A landscape with many valleys, sampled at points; each row gives a point and its height.
A ball rolls from a point to the lowest of its 5 nearest points, and stops where none of them is lower. Distance is the straight distance between rows; heights are no part of it.
Q491 h=449: [100  99 171 108  88 133 114 150  94 134 147 120 136 105 133 102 158 114
 133 165 112 119 173 163]
Q746 h=509: [165 116 137 140  89 104 106 123 128 131  94 135 165  80 125 116 138  97
 107 103 129 163 115 128]
Q775 h=865: [ 55 112 136  94  62 165  87 176 126 120 130 106 132 121  97 113 170 168
 114 238 134  77 169 140]
Q905 h=348: [139  86 161 131  68 117 112 136 112 121 141 141 146  86 106 109 168 108
 103 144  93 122 166 162]
Q472 h=408: [166 160 115 106  87 135 160 112 125 132  82 132 136 110  82 133 124 144
 106 107 120 138 121 127]
Q232 h=499: [ 73 116 170 156 178  48  80  84 134 143 155 137 133 147 185  99 134  79
 100 146 103 140 156 123]
Q869 h=320: [192 131 103 127 122 126 171 116 115 161  94 130 151 125 106 148 114 139
 112  86 174 155  80  83]
Q893 h=541: [139 132 108 126 207 159 145 153 125  95 139 124  90 164 146 163 103 156
 170 117 113 108  82 118]
Q556 h=480: [133 100 160 130 113 109 108 130 135 119 111 137 137 100 153 126 120 108
 120 111 117 154 140 145]
Q557 h=540: [103 125 159  93  85 156 137 159 104 128 124 115 115 122 104 118 162 146
 135 174 124 105 183 164]
Q619 h=469: [214 157  60 104 116 152 161 129 153 137  93 138 128 144  65 140 131 200
 148 131  83 105 110 156]
Q101 h=609: [210 145 119 140  50  86 136 126 113 155  94 133 172  73  93 106 171  96
  84 120 123 125 112 139]
Q728 h=603: [127 136  95 129 237 173 153 153 102  89 151 115  90 169 171 171 116 167
 179 125 108 115  77 130]
Q565 h=529: [120 146 147  86  90 160 142 163 120 130 118 117 105 131  90 128 164 172
 119 161 123  84 181 152]
Q740 h=766: [197 135  73 130 190 175 176 121 117  98 100  93 133 173  95 159 118 175
 145 121  90 148  45 129]
Q76 h=411: [141 135  53 186 185 151 176  98 135 105 137 110 120 169 126 161 109 149
 122  83 179 149  73 110]
Q474 h=491: [117 156 129  86 166 159 140 162 125 106 134 112  85 148 129 132 104 144
 184 122 113  91 116 134]
Q782 h=645: [117 126 157  94 124 140 129 134 123 112 107 136 107 127 137 136 103 127
 133 106 128 128 146 142]
Q374 h=375: [ 92  90 170 100  82 123  98 162  94 145 167 121 151 110 116  97 167 118
 127 193 107 108 177 146]
Q822 h=307: [ 78  86 203 187  84  49  98 150 140 185 193 134 130  99 148  72 135 101
  93 163  85 108 168 118]
Q11 h=145: [154 162 110  86 127 154 157 144 139 122 113 125  90 148  71 141 138 177
 131 131  90  89 158 157]
Q437 h=489: [ 62 101 169 104 108 131 111 152 107 147 144 114 137 116 152 110 136 113
 161 152 134 128 156 167]
Q36 h=347: [120 108  66 165 171 124 154  73 132 102 158 140 156 166 148 159 114  72
 122  87 175 175 119  96]
Q643 h=355: [ 79  78 209 172  52  66  95 157 137 196 195 124 137  93 114  71 137 116
  90 159  81 100 170  90]
Q369 h=468: [131 107 135 144 134 109 101 110 134 116 112 151 145 102 157 143 113 109
 117 101 140 165 127 125]
Q292 h=610: [150 120  70 156 150 134 148  96 126 139 127 142 155 127 141 163 116 121
 107  92 193 171  92  84]
Q719 h=272: [ 40 152 150 101 140 151 116 155 137 115 146  97 105 144 159 101  89 126
 186 150 137 109 143 163]
Q811 h=319: [192 159  78  89 113 151 150 148 164 146  97 138  97 136  63 150 131 211
 142 139  78 102 143 169]
Q511 h=297: [133  79 196 161  63  89  92 151 123 157 179 136 139 108 106  67 160 107
  99 171  70 103 162 125]
Q411 h=470: [ 90 127 153 126 161 143 125 133 130 115 125 141  99 140 181 137  99 132
 161 124 133 127 139 127]
Q581 h=697: [146 169 131  78 141 151 149 153 132 116 119 120  88 153 106 137 113 159
 157 122  99  93 127 142]
Q294 h=158: [ 60 138 150  91  96 165 119 161 117 126 142  91 106 131 127 102 138 129
 141 172 132  98 165 157]
Q123 h=189: [111 129 154  99  76 158 134 167 111 138 125 130 122 114 104 132 181 158
 108 182 126  93 193 145]
Q648 h=455: [104 105 172 152 153  65  86 117 141 141 139 142 134 122 190 102 130  97
 122 137 109 143 152 150]
Q153 h=246: [134  83 192 183  56  73 100 143 140 153 160 136 141  94  99  73 139 101
  79 139  87 126 150 126]
Q327 h=390: [145  94 163 140  99  97  88 134 125 124 129 141 147  99 133 101 141  98
 102 126  95 154 141 157]
Q252 h=442: [193 125  99 133 123 121 149 115 124 159 103 133 168 100 134 152 122 116
 114  88 183 165  81  78]
Q609 h=650: [ 59 131 157  88  82 165 112 166 113 118 143  92 118 128 102 105 158 141
 134 196 134  90 171 153]
Q60 h=353: [112 114 142 169 167  61  86  75 148 123 151 147 151 148 163 119 137  82
  99 130 122 166 153 112]
Q645 h=573: [151 122 128 119 104 123 120 118 123 119  94 146 141  82 120 144 111 117
 116  98 119 152 118 132]
Q471 h=640: [109 151 142  89  86 163 116 172 114 134 130 117 103 129  91 134 179 181
 119 193 133  74 177 146]
Q230 h=404: [179 110 148 160  86  78  90 121 136 133 116 124 156  81 119  95 138  84
  98 114 123 156 110 132]
Q803 h=380: [189 136 125 117  96 114 138 118 107 149  79 136 168  87 111 133 125 113
 106  91 156 157  96 102]
Q524 h=450: [ 69  98 156  99  60 141  92 164  97 141 160 120 154 111 116  98 171 124
 123 229 112  94 174 137]
Q766 h=486: [162 123  91 170 137  85  96  83 150 135 138 144 167 112 149 130 129  86
 107 115 165 184 124  92]
Q980 h=527: [ 66 110 153 135 208  73  91  61 116 118 172 128 141 165 186 114 125  63
 130 129 120 148 151  92]
Q470 h=525: [117 113 165 102  72 140 136 150 105 132 130 128 134 112 105 127 171 130
 108 155 107 116 192 148]
Q494 h=218: [146 145 130  96  92 153 137 157 131 143 118 126  93 112  74 146 169 196
  93 155 117  87 177 159]
Q402 h=396: [ 68  86 176 113 104 119  93 155 109 151 165 115 146 108 148  87 152 104
 145 169 118 119 164 168]
Q541 h=575: [ 79 113 151 144 198  65  87  59 134 114 188 126 144 172 172 115 123  57
 120 115 116 164 157  87]
Q888 h=360: [ 94  88 175 139 133  83  85 135 124 157 149 130 133 112 176 101 140  96
 135 154 109 128 154 167]
Q271 h=328: [ 74 163 133  77 138 167 116 157 126 100 159  87  90 136 113 107 110 127
 180 158 127  82 134 164]
Q355 h=409: [ 63 133 140 129 165 127 117 116 135 118 125 135 114 147 198 138  97 123
 168 127 149 129 143 118]
Q911 h=287: [208 171  78 108  72 139 157 133 151 161  85 132 124 127  53 129 134 215
 111 124 123 120 126 157]
Q446 h=359: [150 146 125 106  68 133 155 134 125 139  91 140 124  97  73 130 160 166
  83 137 112 115 168 161]
Q83 h=595: [222 141 138 142  69  74 114 119 116 153 100 121 167  70 108 107 165  82
  96 109 134 136  98 121]
Q331 h=406: [ 88 129 112 154 193 143 135 104 136  85 148 145 100 177 180 161 106 131
 145 103 154 132 122 101]
Q205 h=557: [181 117 151 156  63  86 111 128 119 133 120 132 165  71 107  90 159  97
  93 129 106 138 116 148]
Q537 h=416: [ 54 107 127 132 192 111 115  69 118 105 148 141 145 166 208 141 113  89
 153 122 129 143 155  99]
Q734 h=814: [126 149 124  83 101 161 123 174 139 138 120 110  86 130  86 139 175 203
 118 192 136  61 175 155]
Q453 h=576: [176 127 111 171 121  83  89 102 140 144 130 137 173  91 149 121 138  92
 112 104 169 176 106  98]
Q784 h=376: [151 111 153 116  57 127 126 143 117 127 130 148 157  84  94 115 180 126
  91 155  89 117 169 148]
Q95 h=290: [121 113 104 163 170  94  98  55 143 110 155 147 162 152 153 131 126  70
 118 110 138 181 139  92]
Q113 h=413: [175 147 109 117 107 141 155 122 118 138  80 125 141 113  93 142 101 146
 115  92 144 138  89  95]
Q770 h=709: [162 146  99  87 169 156 167 141 121 101 114 119 108 160 102 152 116 165
 165 135  74  94  95 137]
Q737 h=918: [ 67 148 138  84  89 174  99 159 132 119 138  86 113 130  93 114 162 167
 126 206 133  72 165 158]
Q70 h=243: [141 108 165 176 100  69  79 114 150 138 127 130 149  98 145  99 125  87
 100 122 111 156 132 140]
Q297 h=526: [132 121 105 141 149 139 138 117 137 108 102 133 134 127 143 162  92 139
 119  83 157 155 102  91]
Q108 h=239: [149  99 165 186  81  73  91 121 143 141 132 126 147  88 123  85 136  96
  83 118 107 146 117 145]
Q175 h=314: [104  77 203 173  61  67  97 148 131 176 183 121 134 101 114  72 144 114
  94 155  79 112 158 110]
Q828 h=528: [211 128 109 135 113 107 138 117 116 167 105 147 166  98 125 155 141 105
 109  85 172 161  79  83]
Q375 h=519: [ 61 118 157  97  78 150 112 160  97 142 154  99 137 118 118  94 168 125
 132 191 131 102 172 143]
Q508 h=289: [ 89  86 192 178 120  50  96 137 137 170 166 139 127 111 158  75 135  94
  94 156  93 120 149 145]
Q329 h=381: [183 174  87 104 114 138 164 130 145 129  78 136 121 134  61 128 119 176
 119 122 100 109 125 140]
Q442 h=757: [130 172 128  75 129 154 141 149 131 119 139 114  90 145 106 131 131 146
 158 131 109  83 150 151]
Q666 h=412: [ 72 126 157 116 135 137 118 151 121 133 128 123 106 125 172 118 113 118
 169 136 141 129 147 155]
Q757 h=216: [179 134  79 153 182 158 161 115 126 111 122 108 120 158 104 148  99 165
 131  93 154 136  52 100]
Q427 h=342: [ 91 104 117 149 182 103  99  61 141 101 150 151 147 160 186 145 120  82
 126 114 127 166 146  92]
Q256 h=503: [111 148 102 143 227 164 142 147 124  86 158 125  82 171 184 158 114 157
 181 122 126 108  93 123]
Q699 h=276: [ 95  79 197 160  86  72  99 154 128 174 197 132 134 104 132  66 152 105
 110 171  90 104 155 134]
Q584 h=559: [179 128  84 131 185 154 161 118 119 109 113 108 114 158  98 156  99 174
 153 103 108 127  47 114]
Q844 h=830: [ 64 139 135  94  76 171  89 184 133 126 125  99 111 123 104 122 173 181
 116 226 140  61 164 143]
Q386 h=410: [142 117 142 109  85 129 134 133 121 124 100 138 143  96 113 132 130 113
 108 107 114 149 133 141]
Q365 h=221: [115 100 180 188 110  43  87 116 155 156 144 137 128 110 150  87 132 101
  90 134  99 142 136 133]
Q990 h=680: [120 159 142  81 112 148 148 154 122 121 124 117  91 135 108 124 137 149
 137 132 120  90 155 149]
Q387 h=584: [ 83 146 153  89  92 163 129 147 107 132 133 108 100 126 109 109 152 138
 135 163 130  92 173 150]
Q337 h=136: [136  92 182 183  90  65  99 135 142 147 147 130 139  90 133  81 139  96
  87 131  94 140 137 142]
Q502 h=391: [120 107 152 148 146  77  79 108 145 123 129 152 142 116 172 117 134 102
 113 127 117 154 144 139]
Q591 h=501: [ 91 111 170  97 118 124 118 141 119 134 123 135 115 118 162 119 117 118
 154 131 127 132 159 147]
Q477 h=361: [165 107 151 154  98  86  95 120 139 126 115 135 156  89 129 103 135  96
 110 116 114 159 119 142]
Q836 h=545: [134 124  64 177 170 148 178  90 127 118 139 125 137 156 134 172 116 122
 113  87 182 162  95  95]
Q192 h=133: [159 107 151 121  77 115 121 134 122 122 112 143 153  84 101 114 153 116
  99 122 103 142 149 155]
Q200 h=401: [105 147 117 121 200 156 136 155 128 102 142 119  82 159 169 140  96 144
 189 130 122  91  95 125]
Q602 h=265: [ 31 154 145  93 145 167  98 159 149 109 161  82  93 144 135 103 103 123
 182 153 128 109 132 171]
Q601 h=257: [159 161 110  79 116 158 135 160 146 138 123 118  91 136  83 141 161 187
 135 161 102  78 165 171]
Q700 h=473: [100 137 137 129 171 143 136 142 136 107 119 135  90 156 171 145  92 147
 163 107 140 118 131 111]
Q241 h=433: [ 89 142 117 155 201 151 138 125 140  93 139 140  85 173 182 154 104 133
 167 111 140 119 116  98]
Q941 h=497: [ 83 100 179 103  97 129 124 151 104 136 138 115 115 114 142 107 134 114
 148 144 122 128 162 157]
Q164 h=233: [148 133  74 167 207 161 160 117 135  95 135 118 107 166 123 157 105 155
 136  86 148 139  59 112]
Q671 h=558: [ 96 108 166  97  72 153 123 152 104 133 131 120 127 114 116 120 163 128
 127 175 124 108 177 143]
Q216 h=516: [181 161 103 111  55 121 175 124 125 178  70 135 155  85  76 120 155 165
  86 121 136 126 131 140]
Q357 h=323: [108  87 175 118  73 109  80 164 106 154 183 130 154 109 112  74 171 114
 118 210  77  89 165 126]
Q938 h=532: [ 50 114 143 124 205  90  92  66 108 130 159 131 154 170 201 116 124  68
 158 138 121 149 149 104]
Q634 h=441: [175 162  94  89 131 150 161 143 143 126 108 133 102 151  75 145 124 183
 142 136  77  93 123 155]
Q807 h=658: [124 153 150  86 138 149 142 150 126 114 118 136  89 147 117 140 103 145
 155 116 111 102 128 136]
Q593 h=379: [133 109 100 145 137 114 101 102 145 123 118 151 155 108 154 143 114 112
 107 105 155 173 114 102]
Q529 h=423: [174 125 133 130  74 111 122 121 118 134 105 135 168  81 102 114 143 102
 106 110 121 146 117 137]
Q381 h=538: [130 131 121 135 170 148 144 135 138  99 118 133 102 145 138 155  86 152
 131  95 140 129  98  95]
Q251 h=620: [149 130  96 146 156 150 144 110 132 116 114 125 123 134 118 149  88 148
 113  93 153 152  79 103]
Q458 h=266: [ 46 169 119 103 178 176  96 169 145  94 158 100  87 149 163 118  87 123
 208 146 126  90 105 163]
Q466 h=440: [186 166 100 109  81 131 174 110 124 157  59 135 151 116  83 127 120 151
 102 108 130 121 109 120]
Q985 h=537: [132 125 148 104 102 127 128 138 120 115 102 139 123  99 119 144 114 118
 121 108 122 142 136 139]
Q138 h=443: [102  99 160 103  65 137 108 161 100 137 151 127 153 113 109 110 191 133
 113 197 112 105 183 137]
Q756 h=215: [192 156  94 100  98 147 148 148 162 148 105 139 106 123  48 131 145 220
 118 142 112 103 145 176]
Q229 h=746: [169 123  80 160 141 132 161 105 120 160 128 138 155 121 131 167 120 126
 114  83 195 165  86  80]
Q61 h=644: [211 121  81 172 146 105 161  99 138 177 153 164 160 139 144 171 151  87
 110  91 195 181 104  83]
Q866 h=245: [197 120  92 149 136 100 128 102 128 159 124 152 165 102 139 149 140  95
 109  96 186 175  95  83]
Q186 h=555: [202 127 123 143 109  92 113 109 129 161 114 129 165  91 134 136 143  90
 109  96 168 164 100 103]
Q560 h=736: [161 138 101  94 194 167 161 151 117  98 120 114  97 163 115 153 107 160
 178 122  76 107  80 131]
Q799 h=542: [127 161 140  84 113 147 147 152 126 123 124 128  93 139  92 136 140 151
 125 141 112  89 165 154]
Q685 h=346: [195 174  85 109  95 138 170 123 145 153  69 140 123 134  63 126 125 188
 116 117 112 118 115 139]
Q279 h=349: [ 88 161 123  89 165 168 121 165 130 113 148 106  84 146 143 117 104 129
 195 134 121  85 111 151]
Q887 h=389: [115  89 177 115 103 115 116 143 118 129 126 135 131 100 148 117 143 106
 131 131 107 133 152 159]
Q258 h=706: [153 142  63 189 177 138 210  85 129 141 139 127 143 170 129 172 121  97
 115  81 207 162  96 108]
Q994 h=566: [128 124 142 127 145 146 132 135 137 104 109 140 104 132 149 152  90 131
 133  93 138 133 122 108]
Q405 h=626: [141 142 121 115 145 143 150 127 136 102 106 133 120 125 100 139  87 152
 115  97 136 133  87 113]
Q142 h=571: [183 138 115 129  52 108 143 131 115 145  94 140 168  74  90 111 163 120
  85 123 114 132 128 150]
Q465 h=562: [124 123  86 153 157 141 142 102 140 111 125 139 141 136 136 165 104 127
 110  82 176 160 103  92]
Q223 h=325: [122  74 179 137  65 105  98 159 115 147 170 136 156 106 111  82 181 109
 117 180  85 102 174 127]
Q599 h=407: [183 155 100  98 122 144 162 121 127 117  85 131 124 146  72 130 100 166
 128 112 103 111  89 123]
Q396 h=302: [ 74 165 104 110 191 174 112 157 133 103 151 114  90 163 167 122  97 138
 204 146 124  92  92 143]
Q126 h=599: [160 128  63 184 170 119 208  85 119 145 151 145 161 164 139 182 133  60
 120  81 209 166 101 103]
Q684 h=483: [ 70 103 165 121 133 110 108 136 120 149 137 130 128 118 183 112 132  98
 163 146 123 128 158 168]
Q588 h=587: [206 135 146 163  43  83 119 128 129 149 116 123 167  67  93  79 170  83
  80 133 114 125 119 137]
Q88 h=649: [162 128 116 125 183 156 147 135 133  88 118 129 100 159 116 149  96 165
 146  99 118 112  75 109]
Q595 h=116: [206 157  72 116 147 152 165 119 130 125  87 117 133 162  73 141 104 173
 133 112 116 116  59 108]
Q611 h=592: [189 115  67 170 152 108 168  96 126 167 145 157 172 131 139 172 141  86
 116  76 201 175 105  83]
Q184 h=560: [ 43 117 149 122 159 107  95 111 126 142 125 129 127 141 202 123 121  97
 174 146 133 132 152 140]
Q750 h=395: [ 86 114 107 163 184 147 136  86 139  86 136 146 122 178 174 167 104 114
 127  98 153 148 133  80]
Q8 h=308: [104 114 165 181 144  53  84  85 156 137 135 136 137 125 166 101 126  88
  80 143 110 159 150 116]
Q370 h=86: [155 161 120 100  95 143 150 149 144 144 107 134  95 121  55 144 153 194
 107 135 108  99 169 161]
Q914 h=581: [159 137 111 123 120 131 145 121 121 124  85 123 144 101 114 146 102 130
 114  87 141 147  90  95]
Q676 h=561: [206 169  67 105 127 150 168 125 145 127  79 132 132 153  67 137 111 196
 154 125  86 114  90 137]
Q817 h=317: [189 156 110 106 103 124 165 112 110 150  73 132 150 111  94 135 113 133
  97 104 147 138  87  95]
Q558 h=356: [137 120  76 178 157  93 113  58 138 121 171 145 175 149 142 132 132  56
 111 100 164 182 131  85]
Q304 h=616: [103 137 160  94 126 148 134 150 115 116 125 122  91 136 147 129 111 129
 148 117 132 117 149 143]
Q926 h=244: [143  82 180 164  69  90 101 142 126 134 155 140 141 100 111  78 162 103
  94 150  81 125 159 144]
Q12 h=484: [143 123  80 168 165 153 155 105 135 113 127 129 118 143 134 170  89 144
 111  77 171 151  92  86]
Q692 h=288: [114 113  97 152 159 125 121  87 139 104 129 152 148 132 168 158 117 106
 126 104 157 169 133  89]
Q921 h=553: [ 99 145 153  98 152 149 132 151 130 114 126 126  83 142 155 134 103 136
 159 119 125 111 133 134]
Q140 h=488: [115 119  79 178 170 149 163  86 132 102 131 135 138 163 145 173 109 125
 112  90 178 158 108  96]
Q884 h=605: [169 117 107 138 115 114 121 113 129 141 105 143 163  85 134 144 125 103
 114  90 166 163  99  99]
Q447 h=425: [ 90 110 152 153 174  71  86  80 134 118 150 147 145 148 190 122 136  84
 116 136 117 153 158 124]
Q203 h=500: [ 73 107 153 123 162  95 100 113 129 131 126 139 136 134 204 127 119 105
 151 139 133 145 157 137]
Q409 h=393: [144 155 128 107 117 146 155 136 130 117  92 133 105 117  84 144 102 142
 115  99 111 117 123 130]
Q351 h=309: [ 72 156 140  88 146 171 117 162 134 116 151  98  85 144 139 105 103 128
 186 141 132  95 138 152]
Q197 h=531: [213 141 124 122  88  95 124 122 120 151  93 135 168  76 113 131 152  91
 106 100 145 149  93 111]
Q572 h=454: [ 81  80 176 117 113 110 103 141 102 141 153 132 136 111 159  95 142 104
 149 151 119 131 160 168]
Q874 h=498: [130 143 150 104  82 157 153 154 124 127 117 137 109 118  94 137 161 147
 107 148 118  99 183 152]
Q579 h=394: [126 113  65 170 156 127 146  79 126 113 147 139 158 144 149 166 115  94
 116  96 182 171 113  90]
Q290 h=447: [175 135  50 167 216 164 184 110 130 107 143  85 122 174 116 169 133 165
 149  88 142 153  41 140]
Q832 h=358: [ 89 119 128 147 165 131 120  98 136 103 130 151 133 160 181 168 110 123
 131 103 142 155 133  97]
Q937 h=383: [120 106 116 145 145 124 116 108 140 116 109 153 139 123 160 155  94 121
 118 102 142 166 127 107]
Q779 h=322: [126 115 142 188 130  65  74  98 163 137 126 140 144 120 145 106 136  91
  90 129 124 168 136 117]
Q973 h=465: [ 40 133 151  88  99 182 102 153 126 106 154  82 115 141 103 104 135 136
 147 187 138  86 157 159]
Q136 h=565: [133 153 109  89 196 164 137 161 120  99 143 118  90 159 142 149 106 150
 187 132  97  91  87 133]
Q393 h=301: [120 109 122 158 169  92  89  77 151 118 136 154 150 133 168 133 130  87
 100 117 125 171 139 106]
Q443 h=228: [ 92  86 192 165 111  71  88 146 136 165 173 141 123 106 148  74 137 106
 108 160  95 112 156 143]
Q890 h=392: [187 174  87 114 111 143 170 117 136 137  74 133 132 139  74 123 106 168
 120 110 124 120  88 119]
Q394 h=247: [ 36 159 137 115 161 170 105 157 147 100 151 101  91 146 164 101  85 129
 196 148 134 106 132 161]
Q347 h=261: [ 23 165 115 115 180 172  96 153 155  95 161 107  83 148 163 109  83 131
 199 149 119 109 119 165]
Q688 h=716: [182 122  77 125 193 174 164 133 116  90 115  99 124 175 111 170 116 177
 157 115  84 143  49 124]
Q749 h=98: [194 135 111 113 107 125 154 118 108 161  82 129 158 112 108 149 120 131
 105  89 161 153  88  73]
Q155 h=798: [175 126  77 162 161 143 182 109 123 145 123 122 145 143 119 169 110 138
 112  86 200 155  75  85]
Q748 h=345: [142 128  89 164 185 162 148 110 139 103 136 132 103 165 127 167  91 157
 128  90 153 131  68 101]
Q628 h=577: [173 155 101 105 147 146 152 127 128 106 106 126 111 150  79 138  96 159
 134 111  98 112  90 117]
Q781 h=611: [222 140 133 157  93  71 116 115 132 161 114 130 162  90 132 130 158  85
  96 100 164 156  89  89]
Q283 h=330: [ 95  87 180 123  83 111  90 157 103 158 180 130 142 112 134  78 164 111
 132 175 101 118 159 155]
Q177 h=568: [170 145  97 128 162 156 154 126 128  99 108 125 117 160  94 147  98 168
 137 111 107 117  71 107]
Q82 h=367: [128 111 166 106  83 131 135 138 112 120 117 139 136  94 108 122 145 117
 115 130 108 127 155 159]
Q706 h=286: [ 44 171 111 122 199 159 113 144 140  94 152 118  91 166 179 119  93 137
 204 141 131 106 104 143]
Q63 h=813: [112 167 122  77 112 167 125 166 127 130 136 100  95 132  89 124 164 169
 145 184 121  69 170 155]
Q483 h=105: [160 119  65 180 165 112 158  68 126 143 164 151 172 148 148 156 140  66
 121 100 191 175 122  92]
Q311 h=504: [ 20 138 132 128 187 135 108  89 123 112 141 130 127 170 206 118  98 103
 179 142 134 123 147 105]
Q122 h=567: [219 153 110 118  66  91 163 116 106 177  69 136 175  77  98 130 175 116
  89 109 135 130 108 124]
Q456 h=214: [ 86 134 133  93  71 165 105 177 126 137 129 108 106 121  97 126 174 185
 106 225 145  67 171 139]
Q231 h=97: [164 158 108 101 110 147 156 128 128 126  87 129 120 130  79 132  99 159
 109  96 112 109 117 116]
Q15 h=197: [169 151 109  84 105 153 144 160 151 147 111 131  94 120  63 148 170 219
 122 151 104  86 155 167]
Q208 h=333: [ 17 137 142 120 153 141 104 134 128 126 130 116 109 139 180 103  93 116
 183 152 145 124 140 151]
Q862 h=543: [116 128 170  97  98 135 142 143 113 125 117 128 107 114 119 142 133 127
 132 125 118 115 162 139]
Q526 h=530: [142 151 137 100  94 146 156 136 124 123  99 135 117 108  80 139 122 148
 105 113 110 129 154 140]
Q445 h=237: [178 160  99 104  81 140 161 134 143 145  86 140 121 113  58 133 138 183
  97 123 108 116 147 152]
Q476 h=456: [125 136 114 150 200 156 145 128 143  88 135 129  96 164 157 167 100 156
 150  90 130 126  97  98]
Q358 h=377: [105 103 147 138 156  84  86  93 143 123 134 150 140 133 187 124 127  96
 130 120 119 163 154 125]
Q224 h=414: [ 81 124 139 135 169 132 130 121 140 100 119 141 109 151 181 151 103 128
 145 118 150 134 138 110]
Q94 h=452: [178 108 156 174  45  81 114 134 135 136 139 126 154  86  87  78 149  96
  80 141 101 130 134 133]
Q871 h=453: [165 138  56 186 208 150 184  96 131 121 142 100 120 183 124 161 118 152
 127  85 179 150  58 120]
Q42 h=306: [ 93  78 187 128  83 101  82 160 114 156 187 125 142 109 127  70 161 107
 117 188  90 102 160 134]
Q934 h=439: [ 57 126 125 143 189 137 138  96 125  99 134 137 114 172 195 146 113 114
 158 126 149 139 141 101]
Q429 h=578: [176 153  96 129 137 145 166 117 118 136  91 115 137 141  88 134  98 157
 111 101 155 134  59  88]
Q646 h=331: [ 55 135 158 101 126 148 113 154 125 129 134 104 105 127 161 109 103 128
 173 142 146 113 154 159]
Q344 h=536: [ 92 114 153 116 143 125 116 128 140 119 123 149 119 120 178 141 109 118
 142 111 129 146 136 128]
Q430 h=204: [124 113  93 160 152 104 105  76 143 116 136 146 160 136 162 151 120  95
 116 108 154 186 131  99]
Q185 h=405: [ 45 133 164  88 117 163 107 147 117 127 146  91 111 124 146  94 113 124
 162 161 140 119 152 167]
Q891 h=316: [ 62 161 107 141 208 163 119 136 132  98 154 119  85 172 186 127  92 137
 195 138 139 101 105 120]
Q785 h=522: [ 87 112 151  92  73 158 120 167 101 135 135 120 131 122 104 120 171 139
 121 202 122  93 191 147]
Q380 h=477: [178 154 116 112  78 121 154 122 108 151  74 129 161  86  96 129 125 123
  98 102 122 142 110 122]
Q870 h=812: [167 121  72 175 156 131 195  92 122 155 133 136 152 150 131 173 128 107
 111  86 212 166  92  89]
Q804 h=549: [140 149 142  98 127 148 152 142 130 111 104 131  98 133 105 132  98 143
 124 105 113 117 131 128]
Q45 h=589: [182 123  60 138 214 170 170 114 118  96 128  85 124 168 114 170 121 181
 154 106 116 154  40 134]
Q500 h=415: [ 74 157 161  87 124 164 132 156 121 120 145  98  95 134 120 112 120 126
 170 147 142  95 148 157]
Q145 h=282: [118 109  91 165 163 124 123  72 144 105 149 150 161 150 159 156 117  79
 123  94 157 181 136  94]
Q79 h=340: [ 49 162 131 131 175 147 113 124 136 110 125 123  92 165 195 124  95 131
 181 135 142 113 137 123]
Q536 h=502: [201 143  83 134 160 153 162 128 119 114 106 113 128 166  86 141 108 173
 136 106 124 129  52 117]
Q80 h=273: [118  85 195 155  99  86  93 142 129 149 164 136 135 102 145  73 150 102
 115 157  90 119 149 147]
Q265 h=318: [137  84 185 128  87 107 107 147 119 132 143 133 140 100 128  99 162 104
 113 143  93 128 153 158]
Q948 h=651: [169 117 126 161 115  87  89 107 144 136 116 142 154  96 144 122 126  96
 103 104 152 169 111 115]

For each start below, name the point where the ball stops.
Q938 => Q430
Q893 => Q394
Q437 => Q443
Q241 => Q430
Q700 => Q430
Q411 => Q394

Call two points neighbours if one is among the 5 nearest of the other. Go from one point of each pair to the other, from neighbour to neighbour, staying as low as possible. Name the highest point that can't be avoided.
Q192, Q443 => Q905
Q123, Q231 => Q874
Q595, Q192 => Q380
Q294, Q456 => Q471
Q757, Q430 => Q476
Q483, Q337 => Q60
Q337, Q394 => Q224
Q231, Q595 => Q890
Q866, Q231 => Q252
Q430, Q483 => Q36
Q337, Q443 => Q80
Q231, Q370 => Q329
Q294, Q394 => Q185
